Each scene shows the same named points in several views. A view is turned or mirrored, and shifted as a whole, has a little noise and may leave points out.
(in the rows, 128 means zero)

Scene 1
View 1
rodi: [145 153 150  66 114 177 162 172 187 160 153 110 118 155  65 149 134 141
 138 109  92 144 131 142 112 115 118]
bifo: [141 147 159  89 169 177 131  96 176 154 119  88 117 174 111 135 133 172
 127 133 119 141 128 125  80 132 134]
potid: [131  97 132  91 129 174 143 145 188 148 124 128 101 167  99 126 134 157
 116 129 106 142 135 135 107 114 111]
sev: [ 90 136  96  62 115 208 148 156 216 173 153 104 126 206 113  96 108 164
 145 137 124 203 117 149  95 108 112]
geli: [155 108 150 108 171 145 103  63 200 125  97 101 128 179 155 115 131 162
 120 170 131 136 116 126  73 147 128]
Vadil: [194  32 138 134 141 151  89 160 167 122  93 123  46 161 120 115 168 145
 121 107 112  67 103 176 101 124 121]
sotoz: [108 134 149 108 151 179 123  84 100 166 116 106 133 162 125 146  87 132
 104 111 139  94 144 135 108 114  73]
duved: [152  99 167 126 164 135 101  72 119 131  93 119 122 150 143 145 116 134
  93 141 132  69 140 125 104 142  92]
Tera: [113 150 151 106 180 179 113  37 146 158  95  84 147 172 149 129  98 134
 113 124 141 118 115 140  77 118 103]
Bof: [150 154 159  76 117 155 144 132 170 151 147 105 147 149  97 150 112 106
 133 116 106 112 122 148 110 121  97]
zafif: [151  93 174 135 182 132 102  58 118 124  87 126 112 152 141 149 129 171
  82 160 135  84 162 101  97 155 102]
fove: [152 155 176 102 186 192 131  97 121 168 104  77  88 158  90 156 139 178
 117  92 118 101 139 132  87 116 128]
Padez: [116 115 116  82  96 168 126 146 182 152 142 117 140 176 129 111  95  98
 135 123 119 128 102 175 114 109  78]
zole: [159 210 192  91 171 127 120  33 140 133 135  72 190 161 147 160  93 147
 122 187 150 129 141  97  80 176 108]
zif: [112 126 108  90 110 206 117 165 149 175 149  92 109 199 122 103 101 149
 139 113 141 140 112 177 108 109  86]
sut: [118 101 121  99 155 202 117 122 170 163 111 102  86 191 123 104 127 178
 123 122 132 144 120 149  85 114 119]
pifu: [176  75 147  97 100 113 131 154 214 105 137 150 127 149 114 131 140 120
 119 167 101 118 122 137 119 148 106]
salu: [151  82 169 135 209 188 116  91 113 160  68 113  45 154  97 147 164 206
  87  93 114  85 157 116  84 117 132]
nifel: [203  97 180 117 180 151 111 111 175 129  84 102  65 145  95 149 180 163
 118 109  96  83 120 141  82 132 156]
Gefud: [179 134 192 137 191 158  91  62  75 150  84  78 100 143 124 163 128 146
 101  96 136  36 130 140  88 130 106]
ruv: [174 131 174  87 168 153 137 103 211 131 108 104 107 152  92 145 157 159
 125 133  90 128 123 120  79 136 155]
tivof: [143 133 171  98 193 194 138  98 151 168  88  96  76 152  79 155 153 177
 110  81  99 110 139 127  82 106 142]
View 2
sut: [144 170  97  72 157 148 163 165  76 132 125 114 113  98 156 104 137 126
 168 142 132 102  99 112 121  63  65]
rodi: [136 118 110  86 151 148 120 216  84 110 112  61 159 166 194 148 157 110
 158 110 137 137  85 148 103  78  80]
sev: [161 147  92  57 189 132 157 201  39 147 128  56 184 139 173 121 133 121
 181 114 143  82 143 111 136  56  76]
Tera: [156 192 148 124 131 122 142 158 115 165 134  90  57 108 145  88 120 117
 137 134 123 111  78 125 148 117  62]
geli: [127 171 108 129 174 159 138 164 109 160 108 136  84 107 112 137 118 111
 132 157 102 107 112 135 180  87  60]
fove: [145 179 138 115 126 157 133 158 113 101 139  97  70 111 183  81 139 125
 128 131 123 156  38 140  77  98  67]
Bof: [121 129 135  94 136 127 116 200 115 131 117  67 126 167 167 148 163 106
 162 107 150 125  82 152 146 119  71]
salu: [134 172 111 127 114 174 139 153 112 106 117 162  44  82 173  69 137 132
 128 164 106 145  44 136  54  66  59]
pifu: [ 80  89  86 102 148 154 118 208 116 138  74 149 125 157 134 190 170  99
 170 141 136 109 114 166 155  83  61]
zafif: [100 159 135 163 148 160 135 145 140 159 101 186  48 110 127  93 127 117
 131 150 140 112  82 158 115 115  50]
zif: [129 163 114  36 157 129 170 169  74 123 136  82 146 120 163 120 162 124
 195 107 182  96 101 109 123  93  70]
duved: [ 99 154 143 135 126 140 133 152 144 152 103 159  50 116 126 113 146 110
 147 141 148 115  72 154 136 128  51]
potid: [133 123  98  89 144 148 136 197  83 132 102 114 129 133 170 125 149 116
 168 135 134 107 102 136 108  64  65]
Vadil: [ 81 135  75  54 103 170 149 166 116  80  99 180  71  86 136 170 186 112
 181 171 127 136  61 127 118  58  59]
tivof: [156 167 119 113 113 155 124 180 108 107 127  91  72 110 178 103 135 119
 126 144  94 154  45 138  99  78  66]
Gefud: [104 193 162 128 114 151 135 127 160 110 134 135  22  99 139 101 148 118
 127 136 144 153  22 147 113 142  58]
zole: [126 187 183 188 212 150 116 151 131 178 126  88  95 163 119 117  95 110
  98 105 139 125 102 172 184 161  70]
nifel: [119 157  96 106 115 177 122 170 124  89 113 135  59  97 148 143 151 113
 130 167  88 162  43 144 118  70  66]
ruv: [136 143 101 129 153 174 110 196 104 119 106 103 103 133 153 152 132 109
 118 152  79 150  81 154 139  69  72]
View 3
salu: [ 94 142 179 115 162 188  59 145 101 181 189 117  92  75 119 127 163 175
  58 136  93 166 157  40  80 177 159]
zif: [120 125 149 104 168 153 143 134 189 101 147 123 137 102 136 129  88  96
 124 134 179 120 127  96  99 130 131]
Tera: [ 66 138 141 122 136 164  86  96 108 134 152 112 132 121 106 150 149 102
 101  80 120 181 142  78  70 105 166]
potid: [112 131 140  95 145 150 128 132 141 136 151 185 146 112 137 125 127 126
 108 169 133 135 157  90 110 162 150]
Gefud: [ 72 160 167 145 136 158  61 147  91 174 168  62  70 120 104 147 161 163
 111  56  93 146 143  80  71 136 137]
pifu: [122 147 122 117 122 128 154 148 106 162 138 215 135 153 147 125 160 150
 156 163  95 106 159 148 111 166 154]
fove: [ 72 142 169 103 143 154  60 134 122 162 171 102 113 105 101 145 129 155
  79 106 119 151 159  37 102 157 129]
ruv: [ 68 135 134 133 120 146 104 118  94 166 134 171 149 154 114 114 145 162
 112 155 110 156 170  60 136 164 159]
geli: [ 83 131 123 164 145 185 126 108  77 146 143 155 133 147 115 121 156 130
 130 144 122 180 133  95  95 117 201]
Padez: [115 135 130 108 131 128 162 118 175 111 120 155 143 129 153 130 115  83
 143 119 149 113 140 135  94 129 140]
zafif: [ 99 156 146 135 155 182  86 149  55 170 190 145  92 121  99 159 185 154
 120 117  82 162 137 107  57 127 180]
duved: [ 97 157 142 139 138 162 101 144  84 161 166 126  94 127 116 152 177 141
 131  91  91 145 138 119  59 128 163]
tivof: [ 71 136 162 105 137 155  65 118 120 159 161 126 134 104 111 130 135 153
  66 126 115 162 167  31 110 172 140]
sev: [105 109 128  90 161 158 159 106 176  86 140 187 187 118 132 125  79  78
 116 183 192 148 137  80 119 127 156]
sotoz: [ 96 147 145  90 144 146  94 130 130 128 174 118 116 109 110 173 144 103
 116  75 122 139 139 109  61 112 138]
bifo: [ 72 128 140 119 142 158 104 118 113 135 154 147 144 138 100 136 122 132
 113 144 145 164 151  59 115 133 160]
Vadil: [133 141 175 162 147 171 139 158 134 185 131 122  79  91 181  73 157 180
 110 156 101 110 141 107  98 195 164]
Bof: [ 88 139 132  98 114 108 124 127 142 134 132 155 147 155 122 144 120 120
 141 109 129 113 158 106 122 139 115]
View 4
potid: [158 125  73 100 111  97 138 108 144  97  82 143 172 123 150 128 105 120
 163  97 117 108 103  55 152 118 130]
sev: [132  88  26  92 127 122 136 120 167 112  77 178 179 126 194 153 132 146
 195  45  74 108 122  64 172 100  96]
tivof: [154 170 109 151 119 114  66  92 119  75 103 118 177 188 127 104  94 106
 172 125 132 124 113  88 157 124 127]
sut: [130 131  65 103 120 102  96 100 139  88 105 158 138 154 146 130 114 127
 162 101 119 124 110  62 150 101 113]
Vadil: [160 151  72 106  78  20 125  60 109  71 110 169 112 129 109 112  82 116
 115 154 155  97  71  54 129  80 139]
Bof: [139 113 102 117 103 129 186 105 133 151 123 153 180 140 141 118 115 100
 156  92 128 114 114 108 146 134 111]
bifo: [136 140 103 107 130 111 100 113 133  95 112 147 161 168 150 102 128 124
 193  92 113 118 139  88 136 130 124]
fove: [131 156 123 156 125 118  65  88 114  86 120 116 170 194 118 100 108  88
 153 121 131 143 105  90 160 125 123]
geli: [133 155 102  60 123  87 114 128 135  81 123 168 104 152 150  96 132 145
 189 115 132 113 159  78  94 132 134]
duved: [127 150 132  77 124 106 127 114 123 101 144 133 104 148 107 102 129  92
 122 144 167 152 120  71 105 139 144]
salu: [151 175 120 134 127  85  34  91 115  40 100 102 144 176 102 101  94  96
 139 151 147 142  97  49 146 114 153]
sotoz: [110 121 105 101 141 156 121 119 140 116 136 126 138 157 123 130 136  78
 122 111 143 174 109  77 145 130 116]
Gefud: [110 157 151 129 122 110  84  88  94  93 166 124 112 199  88  86 126  72
 117 150 168 163 106 101 116 127 128]
nifel: [165 175 125 133  89  48  99  76 100  71 115 143 146 171 114  81  86 117
 164 145 150  91 112  94 123 118 145]
zole: [ 99 128 169  68 156 142 137 148 126 134 165 144 134 183 147  68 177 109
 196  81 123 148 187 122  86 187 134]
ruv: [168 164 119 111 103  83 126 107 121  94 101 148 170 160 143  87  98 132
 201 115 128  86 139  98 124 141 135]
Padez: [130  98  47  87 104 127 189 109 151 144 116 179 142 120 151 152 119 112
 139  88 128 121 103  80 150 102  94]
Tera: [116 158 101  98 138 159  91 129 138  99 140 140 115 188 136 123 128 109
 162 122 147 154 145  93 129 131 107]
rodi: [156 105  92 136 105 107 162  94 130 133  88 145 222 135 154 121 102 109
 176  75 100  97 104  93 167 127 119]
zif: [107  83  42 112 120 112 129  88 146 119 114 175 155 139 156 152 136 112
 141  70 101 137  88  70 169  86  94]
pifu: [173 123 106  61  89  53 209 108 130 122  96 164 154  88 137 104 111 121
 151 109 137  82 111  67 109 130 149]

Which points are out of place in each view (at most two, in the order of its rows)? Write - if all are in place.
view 1 -> Tera, fove
view 2 -> tivof, nifel
view 3 -> pifu
view 4 -> sut
